Each row is a point on a tangle of strands that fork and nearly touch. The rows are in no order.
(in the rows, 128 means zero)
Points whose rows are less than 132 apart are linked; no others are. Some points are linked to none.
J_662: [153 101 188 143 147 173 130 117 163 157 149  82 103  66  93 108 111 106
  94 149  98 183  96  71 141 105 106  75 161]
J_590: [ 93  96 123 103 145 114 107 138 118 130 121 110 127 144 126 118 110 123
 109 121 113 172 144 163 147  90 132 151 143]
J_930: [136  87 186 104 132 129 136 125 151 161 144 106 120  75 111  86 105 149
 139 163 113 157  57  73 129 108 127 101 165]
J_622: [ 89 128 101 162 118  90 146 162  90 132 140 167  99 165 144 136 131 161
 117 107 147 104 127 127 124 133 154 155  89]
J_217: [131 135 128  89 160 151 144  95 165  82 107  91 142 110 106 151  97 112
 110 122 123 109 132 111 180  49 114 102  79]
J_93: [123 114 125 201 158 126 165 147 133 164 129 126  83 135 122 143 138  96
  76  94 133 131 168 116 147 120  94 118 105]
J_889: [107 121 133  55 102 117  93 136 123 104 134 120 171 127 134 108 113 115
 205 149 107 124 111 180 106 126 156 157 167]
J_235: [ 95 149 104 106  73 128 106 186  54 114 163 138 136 154 132 114 139 151
 148 105  91 155 139 172  79 208 173 146 156]
J_501: [116 105 146 148 130 114 122 131 113 172 117 151  87 143 144 152 126 188
  97 158 130 173 116 103 130 161 126 127 165]
J_875: [138 128 138 159  87 135 131 122 172 116 114 133 121 112 116 149 156 180
  82  80 166 115 144 107 131 132 125 114  75]
J_995: [136 151  90  64 112 165 114  87 105  61  79 125 183 146 140 133 156 178
 132 110 158 111 169 164 112 182 156 123 107]
J_967: [152 172 114 108 124 154 133 165 142  74 179 123 138 101  98 152  52 114
 121  80  71 101  95 102 172  34 156  89  46]
J_654: [ 90 138 102 169  75 138 112 139  89 108 133 158 141 187 141  58 172  74
 141 194 129 170 141 165  99 205 145 148 164]
J_388: [149 127 125 163 151 137 141 168 161 151 157 110 121 116 103 136  85  63
 109  88  76 132 122 115 163  48  82 106  87]
J_563: [161 157 100 100 136 154 102 121 141 128 124  93 155 144 123 165 116 125
 156  51 124 105 138 160 125 109 105 129 100]
J_510: [142  93 133 141 179 106 168  66 154 139  78 130 114 124 136 119 147 101
  90 157 175  90 145  95 167  85  95 119  87]
J_229: [155 165  94 107  86 156 103 110 116 108  91 145 155 166 141 154 173 157
 141 133 147 146 150 162 113 224 134 113 140]
J_174: [121 151 100  87  78 132 119 125 114  58 115 149 176 149 128 164 146 180
 138  84 147  93 168 167 121 162 174 124  87]
J_715: [116 130 148  61 160 134 128 131 124 101 150 127 127  94  96 150  53 177
 136 159  93 140 111 106 164  87 168 112 124]
J_443: [ 71 125 122 177 115 133 134 143  96 108 127 130 124 161 133  87 161  74
  99 171 142 173 170 158 114 177 140 153 171]
J_609: [136 114 182 147  83 138 120 122 183 114 117 131 119  75 108 140 147 186
  97 137 157 139 120  93 119 128 124 110 119]
J_513: [131 148  96 113 173 165 134  84  99  86 140  92 130 109 119  84 108 148
 110  82 169 102 151 117 131  89 164 139  73]
J_793: [ 87 132 132 170 129 138 138 181  88 152 174  95 107 131 121  96 129 113
 109 101 105 165 133 134  90 164 129 145 178]
J_496: [105 152 125 118 119  77 158 166 175 119 152 140 146 108 111 164 112  77
 155 105  69  57  92 124 157  53 138 126  95]
J_148: [119 124 111 161 176 152 131  70 107 108 117 101 114 132 134  81 133 112
  80 124 195 126 181 131 132 101 141 157 103]
J_946: [148  91 153 202 145 114 139 132 153 188 117 149  91 131 149 116 150 111
 104 143 152 132 138 112 116 125  78 141 135]
J_598: [129 125 158 147 135 132 130 133 165 139 146 104 132  99 114 118 119  86
 171 143 129 116 102 119 120  95 102 143 150]
J_294: [111 145 125 148  55  94 119 138 159  97 104 193 135 163 146 170 161 133
 150 175 149 111 132 151 125 156 127 144 124]
J_316: [175 139 144 114 121 181 107 115 190 119 121  73 166 101 101 137 122 112
 134  76 116 123 121 122 125  82  81 109 109]
J_834: [124 165 105  84 127 107 143 127 123  89 126 134 172 114 133 129 132 128
 193 126 131  55 107 139 120 128 153 141 107]
J_931: [165  84 153 119 151 134 113  89 134 180 108 102 132  96 136  67 147 154
 114 131 151 151  83  88 121 124 116 118 156]
J_472: [133 133 132 174 186 159 137 127 103 152 163  88  97  93 107  84 104 120
  81 116 130 148 130  83 129 106 127 123 134]
J_214: [ 87 161  85 120  98  83 154 155 122  95 121 149 145 157 129 186 163  76
 140 107  98  98 158 165 147 151 145 130 125]
J_440: [123 104 133 190 151 104 184 180 150 170 152 134  95 111 112 129 123  76
  90  89  90 109 134 101 152  85  83 108  84]
J_748: [158  85 188 181 137 126 116 109 174 198 123 149  72 114 146 155 122 137
 103 174 129 159 119  99 119 108  71 117 162]
J_560: [165 114 154 163 103 151 118  84 209 136  78 131 121 132 140 174 161 125
  94 123 172 128 171 137 124 109  62 119 106]
J_628: [ 88 153 110 154 113 129 126 191  51 152 169 128 104 165 145 117 128 120
 158 126  93 150 125 157  69 195 141 153 177]
J_82: [ 97  99 149 140  82  92 126 185 130 160 141 152 125 157 144 118 134 137
 158 140 111 139  84 133 103 138 122 151 164]
J_511: [106 127  95 117 163 106 117 123  39 129 139 137 114 162 154  69 119 107
 152 182 141 138 140 155 108 150 155 175 149]
J_378: [180 144 134 165 146 185 125 142 142 103 162 122  86 102  98 153  64 114
  68 117  99 158 111  75 174  46 117  76  56]
J_745: [134 113 194 164  84 151 116 114 189 130 131 112 117  79 114 120 156 137
 122 157 163 150 118 103  93 148 112 123 171]
J_421: [188 105 178 166 125 154 132 124 205 169 119 110 109  81 106 153 142  87
 102 107 104 143 126 102 132  80  43  77  95]
J_119: [ 79 132  81 163 128  83 168 158  99 121 115 166 121 189 144 140 160  59
 119 145 114 118 168 163 154 162 123 136 132]
J_419: [114 119 105  82 109 136  88 155  48 119 146 135 133 146 144  95 123 191
 127 104 113 169 145 173  87 185 179 148 141]
J_485: [171 118 168 135 177 154 122  43 151 148 103 117  99  80 127 144 125 164
  89 182 157 131 125  69 151 106 118 100 142]
J_671: [124 144 145 146 177 159 122 117  90 131 160 108  89  98 112 133  81 165
 112 148 125 159 132  96 129 122 157 125 157]
J_957: [145 142 118  73 117 126  83 132 140 111 131 133 152 150 130 184  89 167
 170  93 116 114 134 171 134  97 136 140 102]
J_183: [136 158 122  88 154 175 106 133  82  90 174  97 136  79 102 105  88 172
 157  99 120 125 147 141  94 142 181 134 127]
J_865: [ 96 177 105 124  85  87 140 165 134 101 153 143 150 145 120 212 127 109
 145  61  76  69 145 155 139 114 158 125 104]
J_934: [145 150 106 105  40 129 108 141 129 102 108 164 193 156 134 110 184 148
 169 123 136 118 108 153 102 215 141 117 133]
J_757: [145  92 127  85 160 132 112  85 109 146 100 119 143 109 134  77 131 196
  87 119 155 155 107  99 146 130 152 121 134]
J_295: [110 160  70  66 155 108 154 121  73  81 139 131 134 131 131 135 110 132
 157  97 125  71 147 151 134 121 179 143  81]
J_107: [115 131 154  75 115 115 122 165 106 130 158 158 132 118 126 156  82 191
 191 155  96 126  86 129 105 163 173 131 169]
J_116: [135 132 123 105 138  83 166 137 178 134 116 137 136 113 121 166 120 100
 148 110  99  64  91 109 167  68 106 112  74]
J_314: [125 103 170 163 119 146 115  99 139 148 128 111 125 117 140  68 150 108
 140 191 173 156 116 118  91 155 126 150 195]
J_135: [175 125 115 155 188 162 135 126 141 144 142 109  97 129 112 145  72  80
  89 105 101 148 131 106 182  40  91  93  77]
J_4: [138 119 113 178 161 162 117  59 136 124  90 119 106 158 158 124 148 125
  67 114 204 134 191 140 134 123 122 145 103]
J_41: [111  99 108  85 126 113 117 114 107 126  85 119 157 159 146  81 163 120
 111 136 141 165 135 158 141 156 129 139 150]
J_852: [121 140 130  52 111 113 125 119 161  93 109 116 186 125 131 135 133 107
 202 143 116  94 103 159 125 124 128 142 148]
J_692: [113 126 106 179 193 117 178 144  88 172 138 114  93 150 129 118 130  74
  85 120 129 134 169 122 147 149 104 133 143]
J_66: [124 122 105 135 162 118 145  99  75 161  93 137 122 183 148  96 170  89
  97 201 149 170 150 131 147 210 123 124 184]
J_754: [143 112 141 143  82 119 102 100 187 116  78 158 138 144 152 152 162 148
 123 162 179 131 144 146 123 123  91 143 128]
J_913: [116 127 120 120  67  74 132 183 133 158 136 164 157 166 150 130 154  96
 195 126  98 105  76 151 105 159 123 141 158]
J_34: [119  99 143 121 120 109 107 161 120 164 134 136 117 141 132 125 108 170
 126 114 112 159  99 124 124 116 126 141 146]
J_208: [152 131  95 155 108 127 125  82 153 120  62 167 141 185 166 136 181 108
 125 166 189 111 150 151 130 159  89 142 104]
J_783: [115 136 144  65 126 116 122 168 119 104 159 162 143 102 110 160  63 209
 167 128  94  98 108 130 128 120 191 128 114]
J_968: [ 87 160 127 117 122  90 154 202 122 126 196 130 127 104 109 141  79 109
 146  93  51  93  87 108 141  75 157 126 112]
J_611: [124 159 128 171  48 110 127 148 169 103 119 167 152 154 139 156 180  81
 165 146 145  98 134 151 105 168 107 136 141]
J_394: [136 131 120 127 161 166  84  92  63 147 137 113 114 135 151  93 128 164
 125 152 149 172 140 136  90 182 163 149 187]
J_640: [118 148 114 106  74 126 136 102 170  64  86 136 168 147 128 181 160 143
 128 100 158  85 157 151 135 122 124 126  85]
J_580: [115 142 131 102  84 111 152 161 138 111 134 115 161  99 101 123 161 146
 133  80 114 112 105 114 128 172 148 108 134]
J_191: [130 121 164  78 131 139 111 125 167 113 126 114 131 103 101 172  85 149
 142 150 102 155 113 123 159  90 126 106 145]
J_949: [ 74 110 117 201 145 111 161 161 103 139 130 148 106 171 141 118 143  64
  97 149 128 143 184 156 130 153 116 156 156]
J_87: [149  83 173 168 161 147 113  91 136 192 135  97 114  99 138  46 139 114
  97 151 150 165 107  89 108 112 107 130 179]
J_253: [147 124  93 136 175 123  97 107  57 170 124 145 105 175 171  96 125 157
 139 153 157 147 131 144 108 160 141 166 149]
J_760: [156 115 132 126 164 127 127  42 141 131  74 136 118 129 150 138 146 152
 105 185 187 116 141  99 151 126 112 127 129]
J_181: [101 127 138 121 145  81 180 155 145 143 128 129 101 117 106 170 120 108
 126 139  93 113 105  99 166 123 116 107 127]
J_655: [123 134 140 110 119 130 133 181 143 111 182 112 139  88  88 112  75 126
 126  92  73 123  83  98 150  60 145 104  93]
J_656: [122 149 122  93  47 107 121 169 127 108 140 142 192 132 127 123 163 133
 186  87 108  96  96 152  99 185 153 124 147]
J_26: [114 151  87 113  86 129 108 135  71 108 130 158 144 180 143  73 158  83
 193 197 110 145 117 168  98 209 146 138 160]
J_576: [159  87 163 126 119 109 154 130 185 179 103 114 125  91 113 121 164 111
 113 108 112 130  92  92 137 117  69  88 114]
J_348: [126 135 148 157  56  97 133 152 203 123 128 139 171 121 132 143 176  67
 170 102 121  73 117 150 103 108  89 136 130]
J_774: [169 123 146 144 127 158 131  92 205 130  92 101 124 110 114 176 148 116
  92  94 138 121 150 114 141  87  59  93  81]
J_773: [141 121 117 141 170  87 171 105 159 143  98 149 109 138 137 161 131  87
 140 142 151  67 133 117 163  84  88 129  80]
J_370: [130 165  82  60 165 156 130 117  70  72 164 105 137 100 111 118  81 161
 144  71 126  94 161 151 118 115 184 128  73]
J_669: [137 109  88  46 159 121 114  96  77 123  99 121 149 141 143  98 123 183
 112 104 144 147 136 143 143 141 157 133 121]
J_725: [122 144 131 168 156 171 122 129 122 133 148  75 120 114 111 107 137  91
 114 101 136 156 157 140 110 148 122 141 162]
J_651: [118 125 112 109 119 127  80 127 104 102 131 151 121 163 151 167  87 172
 151 119 135 133 159 179 121 102 159 173 103]
J_251: [155 119 150 172 149 151 110 137 140 145 159 124 109  90 115  93  87 153
 110 123 131 132  87  81 129  58 122 125  93]
J_201: [163 103 179 170 142 145 106  91 177 158 121 137  77  93 127 167  99 148
  92 174 133 155 131  90 143  69  91 107 123]
J_744: [133  84 156 145 154 119 123 113  99 207 119 132  97 147 162 109 133 146
 116 182 128 183  95  99 113 169 116 124 212]
J_346: [100 153 111 111 136  94 186 162 104 129 144 115 125 110 102 136 151 104
 133 112 105 109 110 108 143 176 140 110 147]
J_83: [110 135 123 101 146 105 124 145  61 134 154 151 120 135 146  99  99 164
 187 183 120 117  91 129  96 158 172 162 156]
J_979: [133 134  82 142 151 127 132  84 116 116  82 149 123 188 157 149 153 104
 119 139 176 118 172 159 146 147 117 145 109]
J_984: [133 146 134  93 165 176 113 103  77 109 151  96 129  86 110 107 112 176
 134 135 133 155 144 123 102 180 180 123 173]

A fork is a point with three links. Follow the links from the first point to the second and name the forks in between, in order.
J_316; J_834: J_774, J_754, J_370
J_757; J_760: J_34, J_656, J_116
J_793; J_979: J_472, J_984, J_370
J_214; J_34: J_949, J_93, J_116, J_656
J_852; J_611: J_370, J_754
J_107; J_628: J_984, J_472
J_174; J_967: J_656, J_116
J_656; J_946: J_116

A fork is a point with three links, a tip a point with one. Leave the first point through the second and follow the links. Name the first fork or tip that comes.
J_191; J_715: J_984
J_510; J_760: J_93
J_394; J_253: J_191
